Points on a hilly landscape, in no order, each with its height.
From any point a climber steps to the highest of the 2 points nearest to it. It stops when none of these is higher. Distance is the straight distance between rows; heights are no part of it.
zega: [140 127  84 158 169  90  89 132 115 141 164 102 110 149  68 119 107 178
 149 128]  (h 635)
lusod: [ 88  70 153 107 171 115 161 110 148 203 103 115 116 133 179 196 172 140
 147 104]  (h 309)
gov: [161 160 122 128  68 131 166 148 131  94  95 132 133 207 104 166 149 110
  92 144]  (h 344)
Gavav: [117 125 138  86  53 129 145 109 114 173 149 168 142 164  97  84  98  99
 208 105]  (h 449)
zoz: [132  62 128 170 194 123 141 130 133 146 135 161  98 127 156 130 143 176
 122  99]  (h 163)
Salo: [152 183  86 122 101 128 163 133  85 143 115 127 132 174  97 122  75 102
 170 136]  (h 135)
Dasis: [154 148 124 156 142 151 158 144 117 129  83  76 131  86 166 102 148 134
  80 130]  (h 180)
Babad: [135 181 136 127 136 122 145 131 116  67 107  63 177 104 133  99 179 120
  66 101]  (h 231)
nef: [129 102 118 147 174 102  92 115 156 109 126  97 113 106 142 128 159 177
  72 146]  (h 57)
kisu: [121 120 105 135 145 105 138 141 129 153 128 197 143 118 195 125  97 146
  97  72]  (h 264)
kodef: [153 164 142 147 138 128 113  97 160 127  95  95 126  86 135 105 119 133
  72 141]  (h 297)
ropu: [139 171 132 107  99 109 143 105 156  46 120 125 137 173 100 129 121  95
  84 120]  (h 212)
vares: [178 173 106 140 110 120 148 161 112 105  82 117 143 120 149 125 136 117
  49 136]  (h 745)
Pefop: [115 125 106 180 176 112 120 116 123  62 169 133 107 130 104 106 102 152
 129  88]  (h 175)
veb: [111 113 141 144 178 149 129  56 140 197  93 101 132 122 172 146 147 162
  86 142]  (h 505)
bev: [136  72  96 111 165 142 111 175 124 183 172 130 101 113  78 123  98 106
 183  95]  (h 6)
rigez: [129 100 138 134 168 110 130  81 123 146 145 144  99  89 150 153 129 162
  49 147]  (h 648)
ruvo: [107  52 113 126 186 116 136 146 119 174 116 157 102 121 160 177 161 148
 130 123]  (h 312)
Falav: [159 137  93 123  90 101 105 135 149 130 113 114 117 176  88 108 113 134
 178 139]  (h 415)
zoser: [ 84  69 132 118 155 121 100 164  80 186 193 157 121 100  99 131 138 124
 166  84]  (h 501)
Mekan: [158 122 147 120 138 171 152 120 149 121 139  65  91  74 114 109 108 105
 111 155]  (h 657)
Sut: [110 105 148 111 108 108  72 156  92 159 175 189 170 116 129 144 128 145
 133  97]  (h 274)
Sis: [ 84 120 152 118 136 111 109 168 161 170 139 149 127  93 186  95 149 111
 117  39]  (h 495)
vemi: [ 96 102 110 118  76 109 166  79 168  99 132 133 116 191 125 100 145 118
 121 189]  (h 245)
nov: [ 99 153 120  52 120 129 143 109 128  41 129  86 158 162 107 108 131  98
 102 121]  (h 204)
torol: [123 120 102 168 165  89  72 132  92 150 154 139 127 133  92 130 131 206
 156 127]  (h 560)
git: [ 84  83 152 110 136  99 111 140 160 188 149 152 138 125 195 120 153 151
 109  38]  (h 550)
kepi: [157 156 133 110  99 118 176 103 142  94 128  29 151  93 116  88 197  95
 120 105]  (h 150)
Revi: [126 153 116 178 133 119 114 142 102 108 145 136 135 141  98  90 102 160
 191  85]  (h 21)
potog: [ 90 139 152 111 101 117 148  72 168  49 137 134 127 188 101 111 141  93
 153 142]  (h 375)
nefa: [155 184 160 113 102 163 141 107 119  86 141  58 142 106 121 113 144  91
  92 160]  (h 581)
Mipig: [114 136 132 115  88 128 119 188 143 138 123 168 137  99 129 127 127  65
 190  81]  (h 185)
tabi: [142 105 129 146 177 125 125 100 152 115 161 106  86  90 119 117 114 136
  61 135]  (h 675)
geku: [129  98  93 112 175 143 129 130 112  82 180  52  95 137  81 110 118 121
 113 145]  (h 762)
Sim: [122 121 125 119  58 109 174  96 164 121 130 158 135 206 126 125 145 101
  95 179]  (h 250)
kup: [113  91 177 131 168 108 101  67 166 170 125 147  98 117 161 162 168 190
 118 124]  (h 91)
Luter: [148 152 139  91  74 121 180 100 128  83 126  59 153 136 128  90 195  82
 111 133]  (h 154)
Sus: [113 148 140 124  76 108 167 103 160  59 115 143 149 217  97 148 142  95
  98 139]  (h 216)
Gofep: [154 102 119 112 101 127 144 124 170  94 116  88  72 127 105 107 120 113
 133 151]  (h 531)
Kigap: [131 146 122 161 147 169 110 177 136 123 101 129 139  84 146 149 121 136
 166 148]  (h 456)
zesim: [120 156  90 144 150 102 121 114  99  71 153 137 122 159  97 114  84 136
 135 103]  (h 158)
ros: [ 94 154 105 133 115 106 168  86 114 136 118 112 110 199  76  88 114 132
 218 142]  (h 552)
lam: [139 144 132 118 103 141 102 169 122 138 156 182 155 114 130 146  95 101
 162 111]  (h 319)
zafeg: [127 107 162 146 119 166 133 154 146 118 141 152 116  73 127 103 106 114
 192  69]  (h 653)
luba: [117 126  88 159 167 124 131 130  54 149 148 139 133 116 107 155 100 157
 141 155]  (h 272)
vul: [127 108 153 156 138 135  93 122 133  95 184 162 118 105 116  95  97 173
 142  90]  (h 214)
Tedi: [140 166  99 124 131 155 147 126  90  98 158 124 128 139 121 121  66 104
 131 157]  (h 439)
tarar: [143 144 125 155 132 130 146 141 168 148  49 129 121  94 159 121 133 120
 117 119]  (h 164)
gil: [155 171 153 129 110 143 154  97 161 129 109 126 124  85 126 120  80  82
  95 134]  (h 545)
bara: [136  81 125 135 194 129 134 119 126  83 177  72  92 114  93 118 131 130
  66 138]  (h 718)
Ribus: [135 148 152 128  88 122 122 172 167 147  91 177 140  99 139 139 123  71
 140  87]  (h 168)
kise: [125  63 133 147 154 109  81 131  95 155 169 165 100 119 104 140 141 187
 153 111]  (h 488)
periz: [147 102  89  93  91 101 114 166 155 168 133 159 110 127  95 107  96  87
 165  72]  (h 145)
Kigaf: [133  90 120 110 112 136 153  87 163 101 137 109  59 149  99 104 117 110
 171 157]  (h 553)
Debu: [125 124 125 105  51 112 140 162 139 141 112 163 148 141 107 137 120  73
 185  99]  (h 203)
bidi: [125 164 153 181 169 147 132 112 139  70 131 126 116  93 138 127 108 122
 125 132]  (h 448)
Kur: [159 152 111 124  83 119 106 178 123 152 106 162 150 162  94 117 106 118
 185 101]  (h 491)
Nide: [ 96  80 173 146 154 130 115 113 124 150 164 181 121 109 162 136 133 183
 138  85]  (h 209)
Buriz: [151 132  71 114 114 134 146 156 101 128  96  95 112 125 115 120  97 110
 139 148]  (h 162)
vor: [ 81  88 169  90 142  92 135 101 153 204 133 128 129 132 180 196 187 133
 168  79]  (h 373)
sif: [139 159 102 132 129  94 154 107 127 158 130  94 105 180  67  87 107 151
 215 127]  (h 626)
Daf: [174 165 170 116  73 131 124 124 180 132 109 156 134 137 116 146 107  79
 102 126]  (h 230)
Bofal: [119 110 119 135 151 119 137 116 127 172  79  97 137 121 203 159 173 192
  82 150]  (h 342)
nopu: [137 135 141 147 126 174 151 145 144 100 102  99  92  92 109 130 111 113
 183 156]  (h 540)
feka: [158 104 115  84 130 164 140 130 137 120 150  94  84 103 114 116  86 104
 116 159]  (h 689)
zise: [151 147 114 131  73  91 122 139 132 166 105 142 147 196  82 104 118 135
 209 117]  (h 450)
sode: [120  99 149 144 180 130 143  76 106 157 117  60 117 101 152 115 195 173
  70 137]  (h 441)
gudi: [135 149 151 169 164 147 152  97 151 120 127 142 116  68 148 115  81 123
 112 122]  (h 480)
gid: [158 131  91 122  96 136 176 154 103 103  92  83 108  97 130 102 121 119
 119 145]  (h 169)
sese: [147 170 135 157 140 142  85  79 137 155  80  85 170 115 157 102 170 143
  58 135]  (h 569)
gobek: [164 131  78  87 114 134 104 165 113 155 147 123 137 133 119 135  76 108
 138 159]  (h 377)
zeki: [142  80 119 168 183 137 120 139 104 154 183 128 103 133  71 108  94 142
 176 120]  (h 772)
gad: [147 116  89 134 139 128  87 175 123 159 129 119 128 120  99 131 110 150
 185 137]  (h 619)
Zufa: [116 152 112 131 114 140 145  94 110  96 137 119 111 174  86  96  99 115
 213 147]  (h 506)
fubi: [122 116 169 137 156  96 104  53 145 145 118 139 121 138 177 161 151 188
  91 144]  (h 112)
mifi: [107 103 141 128 156 128 107 152 151 161 163 165 131  72 145 139 121 123
 136  98]  (h 378)
Dotu: [151 146  90 142 151 105 120 132 124 156 160  95 107 159  65  97 103 161
 188 126]  (h 731)
Dulep: [ 96 145 139 126 169  97 113 110  95  74 117  94 160 119 161 150 187 178
  69 141]  (h 244)
par: [134  58 165 164 197 127 163  89 129 143 133 146  95 164 161 147 163 176
 131 114]  (h 140)
Motos: [147  97 110 137 173 149 120 122 125 115 178 106  81 139  75 109  97 129
 172 131]  (h 667)
mora: [109 104 146 187 176 120 109 106 107  86 186 158 108 118 116 118 115 173
 138  95]  (h 195)
zapu: [166 175 168 152 118 142 103 128 178 133  94 147 142 109 125 138 116  98
 107 130]  (h 239)
Puvo: [121  50 137 171 182 137 138 138  78 161 171 163 111 120  89 129 119 140
 161 110]  (h 664)
Getel: [121 127 132 124  72 154 159 114 141 101 114 143 110 161 116 127 111 100
 211 180]  (h 497)
bovo: [119 115 157 134  58 154 157 130 154 128 127 166 144 169 118 142 129  97
 194 162]  (h 478)
bago: [126  98 121 156 139 116  93 165 104 161 152 152 131 115 106 100 105 169
 167  76]  (h 75)
zutov: [114 119 173  99 147 129 147  73 106 181  85 116 126 116 183 192 149 157
 109 146]  (h 219)
gize: [136 170 130  82 116 117 143  98 143  52 139  78 144 138 118 110 125  97
  62 117]  (h 208)
kogi: [ 86 101 156  99 144  97 101 114 162 194 134 153 134 106 185 176 184 138
 136  98]  (h 435)
bota: [146 155 128 153 124 115 141 115 168  88  91  90  97 101 117 106 122 118
  90 135]  (h 289)
mas: [107 145 165 160 166 141 124  83 122 147 114 134 144  95 173 164 138 163
  94 161]  (h 656)
Poz: [138 149 134  82  97 103 122 119 176  65 110  39 139 134 111  93 173 109
 100 126]  (h 510)
Kuzu: [153 135 121 135 140 116  99 121 172 142 115 137 123  88 150 123 108 146
  90 132]  (h 313)
Muge: [144 134  78 137 112 122 156 150  94 139 101 130 117 129 105 124  71 110
 177 126]  (h 151)
fatug: [147 141 125 153  89 123 127 135 113 140 141 131 124 151  80  80  96 139
 206  89]  (h 36)
zopim: [154 168 139 167 115 140 156 118 131 141  41  95 135  90 149 113 135 109
  89 128]  (h 173)
Vogo: [169 156 100  85  97 151 119 172 101 133 123 112 141 151 125 143 107  95
 117 171]  (h 393)
gifam: [121 129 122 153 145 101  99 125  96 124 139 181 147 130 157 162 137 185
 113 135]  (h 279)
Puzu: [174 136 100 127  76 104 158 148 135 116  80 144 123 145 126 135 101 100
  98 138]  (h 277)
keged: [110 121 151 100 143 120 123 109 103 155  98 150 133  96 181 202 152 141
 109 163]  (h 196)
Reki: [167 171 116 152 124 129 121 162 129 120  77 163 146 132 160 143 122 124
  85 129]  (h 769)
tet: [104 161 140  96 102 122 132  81 146  70 145 155 136 232  88 113 143  96
 160 141]  (h 384)
soted: [182 172 133 134  91 135 100 163 139 114 124 180 147 168 107 147 118 116
 114 111]  (h 362)
kega: [ 71  75 130 116 153 105 130 140  71 171 163 188 122 102 153 149 146 133
 144  74]  (h 376)
Lotu: [115  84 169 120 137 135  92 138 125 142 178 179 128  93 131 102 111 164
 126  72]  (h 232)
zeti: [128 161 101 128 152 138 133 112  89 106 157  96 114 159  94 112  79 121
 172 151]  (h 467)
vunu: [ 84 150 145 127 112 116  97 191 128 146 145 163 139 108 172  97 151  81
 129  46]  (h 455)
Rom: [124 115 151 136 165 120 132  80 115 109 168  99 108  87 129 142 133 144
  52 156]  (h 637)
tave: [149 138  98  59  84 151 130 129 107 115 123  68 112 163 128  88 152 115
 153 185]  (h 410)
zis: [138 190 115 128  98 152 164 127  81 107 109 127 134 207  98 133 107  86
 154 159]  (h 126)
gub: [124 125 150 123 151 129  98 120 159 170 133 153 131  71 156 148 122 133
 105 124]  (h 339)
Nupe: [115 151 145 132 101 123 152  90 165  47 130 115 104 147 107 114 108  96
 154 133]  (h 364)
zodod: [145 167  87 133 127 102 125 137 115  65 121 118 130 159 110 118  92 122
  89 122]  (h 155)
Pozez: [142 134 124 111 132 116 120 141 155  72 120  36 133 100 113  89 180 127
  95 124]  (h 500)
Kuzol: [141 154  94 140 141 112 142 151 106  82 106 106 123 110 158 110 130 136
  54 125]  (h 728)
bemu: [112 105 147 176 168 133 125 113 145 134 137 163 119 119 174 125 130 183
 132  99]  (h 186)
Dites: [150 113 125 124 122 144 131 111 149 109 164 127  82 141  85 100  91 126
 192 130]  (h 597)
Reler: [125 176 144 157 162 142 107  93 132 117  99  62 157  95 137 101 174 138
  68 117]  (h 586)
gafav: [129 134  66  90 112 112 161 138  90  68 115  50 124 151 102  88 135 118
 108 113]  (h 167)
nagu: [168 167 146 120  53 140 167 147 128  98  87  87 142 176 113 139 177 103
  77 152]  (h 340)
baper: [131 119 124 133  61 136 166 143 148 115  94 125 147 195 122 151 156 108
 138 184]  (h 332)
zape: [102 169 149 122 153 112 125 118 100  82 129  74 188 102 149 128 183 152
  52 121]  (h 237)
Nenu: [117 142 124 150 155 110 101 139 108 101 124 132 137 123 160 161 140 175
  99 164]  (h 263)
tubul: [138 127 118 114  90 168 156 129 137 103 103  96 103 124 112 131 108  96
 190 175]  (h 515)
kimo: [101 180 110  59 120 144 123  95 103  90 124 115 130 205 100  96 145  95
 163 181]  (h 385)
fus: [103 179 124 113 143 143 112 116 117  39 164 105 144 154  98 126 100 103
 155 137]  (h 407)
muguv: [138 143 126 118 128 136 111 134 110 104 162  82 137  94 143 131 127 139
  79 172]  (h 603)
Laved: [133  96 126 129 141 115  82 119 115 121 172 126  99 102 114 158 135 168
 123 182]  (h 551)
bola: [116 131 137 154 163 150 100 172 166 163  99 139 146 102 189 149 153 155
 163 120]  (h 544)
som: [ 57 149 114 128 125 121 170  76 116 112 134 170 157 227  93  99 159 108
 143 170]  (h 233)
suzuk: [133 152 157 147 149 163  98 158 175 155  86 136 151  80 154 144 137 117
 152 130]  (h 494)
nik: [112  95 164  94 140 118 167  77 139 198  83  93 113 137 176 209 142 138
 135 121]  (h 256)
tesip: [118 150 127 100  76 152 171 111 106  93 115 133 134 199 124 125 151  87
 125 195]  (h 117)
zem: [120  81 123 114 132 142 114 181 111 171 184 130 108 107  81  92  98 105
 187  58]  (h 31)
zifo: [100 110 151 110  51 144 161 125 131 156 141 185 153 175 109 123 133  96
 211 127]  (h 457)
Ked: [150 175 143 165 154 131 115 126 145 137 105 163 155 129 176 140 131 149
  72 123]  (h 732)
Val: [114 135 148 112 155 112  97  88 143 205 102 137 156  99 176 167 136 137
  62 143]  (h 558)
lor: [120 107 126 122 136 124 103 142 100 158 190 166 135  97 104 140  87 135
 155 116]  (h 382)
ralir: [114 101 129 132 118 123 106 167 135 137 110 173 125 109 148  74 116 153
 136  39]  (h 278)
mal: [137  88 126 147 148 119  69 131 140 126 180 149 105 112 102 140 117 175
 142 140]  (h 507)
Sab: [146 103  86 106 143 149 134 134 101 110 164  85  90 119 110 115  99 131
 106 163]  (h 720)
pozak: [124 159  59 120 146 107 139 151  85  65 122  77 141 146 114 106 120 138
  83 115]  (h 161)
Kura: [147 129 139 112 145 167 125 128 132 133 162  78 117  64 131 138 112 119
  92 175]  (h 627)
Buk: [121 119 109 138  84 124 197 125 120  85  89  68 104 132 119 107 131 108
 125 157]  (h 165)
gukur: [139  49 151 127 195 134 157 100  91 150 107 130  76 130 152 168 165 146
 107 154]  (h 381)
raba: [132 182 166 122 134 152 105 163 159 166 112 169 164  99 152 168 129  71
 111 106]  (h 270)
Dipod: [143 146  92 112 110 129  98 183 118 167 130 129 160 142  99 135  98 107
 198 127]  (h 541)
femi: [136 155 157 146 124 126 118  92 175  59 161 124 103 118 110 109 105 115
 130 118]  (h 352)
kop: [ 86 118 111 157 193 100  99 118 135  53 164 125 119 123 107 134 128 163
 109 102]  (h 159)
keru: [104 159 173 150 169 150 117  78 145 190 107 156 166  97 181 155 127 139
 113 132]  (h 733)
viz: [103  33 143 133 181 122 121 141  66 191 167 172 108 116 104 150 149 131
 161  99]  (h 582)
teb: [102  96 154 118  76 145 108 165 114 138 130 145 123 113  90  64  97 128
 177  55]  (h 779)
risud: [114  85  92 140 169 127 121 158  83 168 148 139 118 100 116 156 111 156
 142 145]  (h 246)
Teno: [107 159 120 121  82 143 170 101 100 109 122 157 132 232  99 133 140 101
 152 173]  (h 120)
febak: [115 140 151 166  72 104 178  91 177  88  97 120 152 180 105 139 150 110
  82 149]  (h 220)
miz: [103 125 112 134 149  98  89 134  79  81 132  98 148 125 134 154 179 170
  89 164]  (h 252)
kune: [159 121 166 152 104 122 141 100 182 128 113 166 102  92 121  89  99 126
 134  70]  (h 320)
vebo: [107 126 165 140 173  96 109  74 128 100 130 123 112 119 151 167 163 181
  88 153]  (h 129)
Magim: [ 83 101 164 147 182 159 167 106 119 168 126 150 132  95 187 178 137 146
 159 121]  (h 548)
Firaz: [145 119 141  98  41 112 138 153 168 149 113 179 141 165 109 154 124  81
 147 123]  (h 215)
zudo: [144 102 121 142 126 136 113 152 120 160 158 136 109 120  76  86  87 138
 201  78]  (h 54)
vekib: [103 122 118 139 150 112 108 150  95 156 111 188 154 120 184 175 138 158
 133 109]  (h 302)
kal: [126 156 117 153 133 150 130 134  83 110 175 150 143 123 106 139  72 126
 159 134]  (h 413)
torat: [104 175 126  86 121 139 127 105 123  56 137 117 134 202  92 118 118  95
 161 150]  (h 395)
Sizut: [ 96 161 133 148 154 143 120 119 125  45 164 109 131 112 114 140 102 120
 140 135]  (h 423)
Dinek: [153 129 157 118  57 125 160 121 174 133  98 167 137 159 107 156 130  81
 111 156]  (h 223)
Taf: [140 118 118 135 165 154 134 148 141 168  88  95 122  71 168 125 142 137
  87 135]  (h 190)
zib: [ 92 125 153 105 162 118  90  91 169 219 114 140 146 103 168 178 165 126
 100 116]  (h 502)
Fibis: [125 142 153 116 109 136  84 168  85 148 189 187 182 122 112 124 101 128
 154 101]  (h 294)
zikad: [107  60 111 129 206 134 144 161 141 183 122 144 101  95 162 148 155 111
 116 104]  (h 273)
takeb: [126 173  91 127 134 129 111 153  62  96 155 104 166 150 113 143 118 135
 103 169]  (h 299)
zavor: [130 183 115  96 109 137 122 100 106 136 125 132 128 216  95 104 138 105
 189 180]  (h 371)
Duso: [146 144 174 128  57 120 146 131 176 149 117 185 151 114 121 140 121  71
 127  90]  (h 156)
pana: [127  86 157 128 176 127 149  83 101 144 107  95  98 115 151 155 177 167
  78 157]  (h 412)
robem: [167 141 137  97  91 153 139 141 160 134 107 102 130 100 133 135 104  84
 132 167]  (h 105)
famuv: [137 169 101 144 130 136  93 167  80 127 145 138 168 162 102 161 104 137
 129 161]  (h 310)
Karil: [143 173 136 110  97 152 150 117 132  70 133  99 123 139 125 124 121  95
 121 165]  (h 571)
vimo: [119 158 157 114 120 145  93 191 138 144 156 181 170  92 144 156 129  79
 142 102]  (h 293)
muden: [152 140 102 115  96 110 183 136 102  67 121  48 132 110 124  87 153 101
  91 113]  (h 171)
kav: [131 111  97 164 153 135  84 182 128 144 110 143 121 119 125 125 133 175
 188 115]  (h 705)
kud: [131 114 153 116 143 111 109  59 122 178 112 128 129  90 162 155 139 152
  37 164]  (h 600)
kos: [123  84 147 140 169  99  80 109 165 144 126 126 100 124 149 152 168 194
 107 145]  (h 70)
Dut: [108 143 135  99  89 116  80 196  94 171 147 145 161 125  97  83 106 108
 164  48]  (h 107)
gitak: [125  96 128 149 186 134 140 137 131 144  84  73 114 132 179 141 189 195
  77 155]  (h 365)
Gor: [126  78 110 144 173 127 134 176 142 165 126 163 104  99 141 115 122 126
 140  57]  (h 198)
vona: [130 117 107 104  85 101 108 171 119 181 128 145 131 133  93  77  96 113
 183  60]  (h 124)
vop: [ 96  75 137 150 171 133 147 128  78 161 133 186 116 104 156 160 129 153
 153 101]  (h 425)
vig: [131 110  93 141 163 105 131 141 134 150 107 168 116 124 180 133 124 167
  93 109]  (h 285)
moz: [163 175 118  89 107 136 108 132 112 158 136 145 137 195  94 124 100 114
 184 156]  (h 348)
Suk: [122  88 113 133 189 139 151 162 169 182 114 137  93  84 146 125 139  89
 123  70]  (h 234)
mivis: [169 135  99  83  69 150 136 169 113 125 101  82 124 138 133 115 132 100
 129 185]  (h 402)
mebon: [ 85 120 137 139 169  85  95  96 113  68 153 125 121 127 112 161 152 174
  96 136]  (h 144)
mudek: [110 117 119  77  70 118 191 105 106  82 128  81 142 171 136  85 198  89
 116 153]  (h 157)
Gevet: [126  88 149 131  74 134 135 144 137 125 128 156 117 105 103  96 102 102
 189  67]  (h 721)
luf: [136 187 145 139 113 110 143 115 137  61  87  77 154 137 121 112 155 105
  72 109]  (h 227)
zeg: [135 136 123  90  95 118 127 111 170  65 119  71 107 145 101 102 141 111
 122 149]  (h 518)
zovov: [108  94 116 120 144 100 112 137  70 174 162 191 134  89 125 166 110 143
 137 101]  (h 337)
romad: [ 86 141 173 161 175 162 149 108 142 168 126 159 163  99 192 150 127 140
 147 102]  (h 639)
gofip: [135 114 134 117 149 141 109  90 140 190 116 104 133  64 143 124 127 131
  48 142]  (h 566)
zuz: [130 149 156 148 145 114 102 106 166 170 114 165 166 141 193 151 141 163
  96 109]  (h 680)
sev: [125 141 106 130 136 123  95 175 129 151 117 172 158 116 159 157 127 140
 125 128]  (h 326)
Disup: [119 114 134 115 140 132 111 147  98 145 133 150 144  86 148 185 140 136
 112 179]  (h 179)
Sani: [146  88 103 127 129 115 124 173 159 154 119 156 104  94 114 115 115 107
 153  75]  (h 170)
badan: [139 134 140 115  47 150 175 130 138 124 107  94 145 192 120 141 195 104
 101 191]  (h 336)
pud: [ 97 133 141 129 120 128  94 182 116 158 141 184 175 111 174 123 138 126
 136  58]  (h 424)
suna: [115 111 133 158 162 142 134  59 122 183 101  60 144 130 181 120 176 182
  79 135]  (h 469)
puro: [147 130 132  87  89 148 120 113 123 151 167 156 124 146 103  94  80 102
 210 120]  (h 489)
Fegu: [137 171 139 115 123 143 134 131 104  72 168  62 159  93 136 120 159 124
  75 154]  (h 591)
lekeb: [148 113 137 114 103 158 102 139 144 126 174 134 116 109 110 106  83 121
 193 121]  (h 542)
Zunan: [ 90 106 138 119 135 140  95 172 109 158 192 167 141  80 122 140 114 106
 160  90]  (h 432)
Vasus: [153 154 123 136  82 109 161 120 144  85  81 109 120 139 127 120 125 108
  90 142]  (h 283)
tavu: [ 90 127 118 127 100 142 170  80 128  91 126 122 106 177 105 107 127 102
 194 181]  (h 479)
peke: [126 145  89 146 143 128 130 138  45 115 149 129 147 123 125 155  96 148
 102 171]  (h 290)
sir: [139 144 144 131  98 129  77 189 119 137 132 195 169 149 141 122 133 127
 125  66]  (h 401)
Kade: [109 155 161 134  83 111 159 102 162  63  81  84 162 162  99 129 167  97
  93 132]  (h 224)
bigi: [170 156 118 137 108 129 166 132 116 104 105  63 132  86 144  90 147 111
  86 129]  (h 174)
vub: [100 103 124 119 117 124  72 185 111 168 154 146 140 105 109  86 115 134
 153  57]  (h 93)
foge: [141 113 155 147 126 129 133 135 169 144 101 177 121  96 158  88 116 140
 125  40]  (h 298)
lifi: [139 121  87 128 147 115 111 161 126  81 123  52 113 113 118 100 158 161
  94 130]  (h 486)
zera: [171 174 122 147  85 136 124 160 133  89  98 160 129 200 100 163 135 118
 121 128]  (h 350)
vonod: [ 77 154 114 143 109  94 172  77 117 129 133 145 154 237  85  98 145 124
 183 156]  (h 221)
vope: [145 127 126  94  55 133 157 117 139 139 118 173 125 227 114 151 141 102
 107 173]  (h 255)
gupi: [134  67 100 124 168 144 125 162 111 165 135 117  98  94 123 146 120 124
 111 138]  (h 222)
ravol: [129  47 126 145 186 120 130 122  82 155 134 151  83 131 129 167 144 154
 117 147]  (h 349)
zese: [161 164 135 126 110 128  96 188 149 143 123 196 163 130 136 151 120 102
 103  90]  (h 380)
Zeni: [150 136 147  68  73 149 154 122 158 136 121 142 123 135 130 137 109  68
 146 179]  (h 111)
Vofo: [112  95 129 156 178 147 120 136 143 147  95  95 108 112 175 148 161 189
 126 157]  (h 392)
Luri: [115  96 121 158 161 134  90 167 124 158 121 159 139 112 163 155 153 182
 177 122]  (h 618)
Daz: [109 153 157 162 171 144 124  82 124 122 117  83 140  90 158 127 160 166
  74 144]  (h 610)
vubo: [158 128  83 110 122 122  97 142 144 105 134  95 102 148 100 114 100 138
 140 159]  (h 440)
sel: [159 138 156 136  84 127 125 109 175  90 148 154 109 114 114 105  97 114
 143  98]  (h 338)
Dage: [141 116 129 161 129 158 143 150 139 109 126 131  96  92 108 119  98 113
 200 114]  (h 584)
guvi: [146 140 150  92  62 163 176  94 135 111 115 140 123 162 138 133 121  77
 116 187]  (h 114)
ger: [103 134 107 111  67 117 197 118 125  76  97  60 140 162 125 103 180 107
 125 160]  (h 160)
zazu: [ 97  97 144 169 181 155 156 119  85 130 123 157 118  93 168 166 124 161
 149 139]  (h 476)
Bokab: [ 66 114 101 109 102 118 164  85 132  91 129 138 139 216 109  99 153 109
 128 175]  (h 240)
Dad: [143 135  86 104 123 117 102 178 137 153 124 150 140 103 129 150 100 103
 128 133]  (h 351)
Dumer: [152 178 166 124  97 154 153  92 154  91 124 122 132 128 120 129  91  79
 104 161]  (h 561)
bib: [120 114 101 146 165 115 152 119 101 113 122 114 117 102 162 129 135 162
  47 138]  (h 701)
fot: [138 114  83 138 159 127  93 155 129  97 139  88 103 118  94 127 128 160
 121 154]  (h 464)
Dize: [148 145  77  71 121 135 106 124 117 113 149  63 104 167  97  87 119 131
 145 170]  (h 422)
Negu: [111 100 164 121 136  97 113 109 165 185 132 168 158 124 202 139 145 178
 110  82]  (h 614)
dek: [143 143 157 135 132 145 146 115 154 136 121 155 124  65 139 118  79  90
 114  94]  (h 516)
zos: [143 177 163 139 143 153  98 116 161 169 105 161 170  95 149 137 113 100
  98 115]  (h 253)
geg: [ 86  65 154 102 124 103  77 141 103 170 176 171 139 105 125 124 136 152
 124  74]  (h 254)
fil: [112  88 112 127 165 105 147 123 142 183  99 143 118 123 199 168 148 174
  87 127]  (h 314)
fosa: [130 155 141 156 164 155 102  75 156 177  86 105 154 108 162 116 135 146
  83 132]  (h 547)
nere: [150  99 113 141 167 144 136 160 145 142 109 113  96  81 133 130 116 134
 109 128]  (h 205)
dore: [140 125  98 128  65 106 171 126 123 115  96 142 119 166 112 130 104 100
 138 155]  (h 269)
Tik: [146 132 110  96  62 124 160 120 121 146 112 173 136 203 107 135 115  90
 154 158]  (h 261)
leriv: [151 183  96 121 120 142 103 145 102 130 151 129 153 169 104 137  88 120
 166 169]  (h 327)
genem: [129 124 110 159 166 157 110 169 125 119 107 100 123  86 150 143 148 169
 142 162]  (h 426)
kes: [117 115 127 113 139 128  95 109 118  90 185 104 128 105 122 153 122 151
  95 184]  (h 583)

Call two points neighbours if one is among the 2 nearest of the other. Go from one point of each pair to the other, from neighbour to neighbour, staying as high as possible. Name the lowest point that can't be avoided.
zeki and lam: zodod
kav and zeki: Falav
kav and keru: zovov
muguv and zeki: Gavav
geku and Dotu: kise
geku and Reki: Rom
Dotu and Getel: tavu
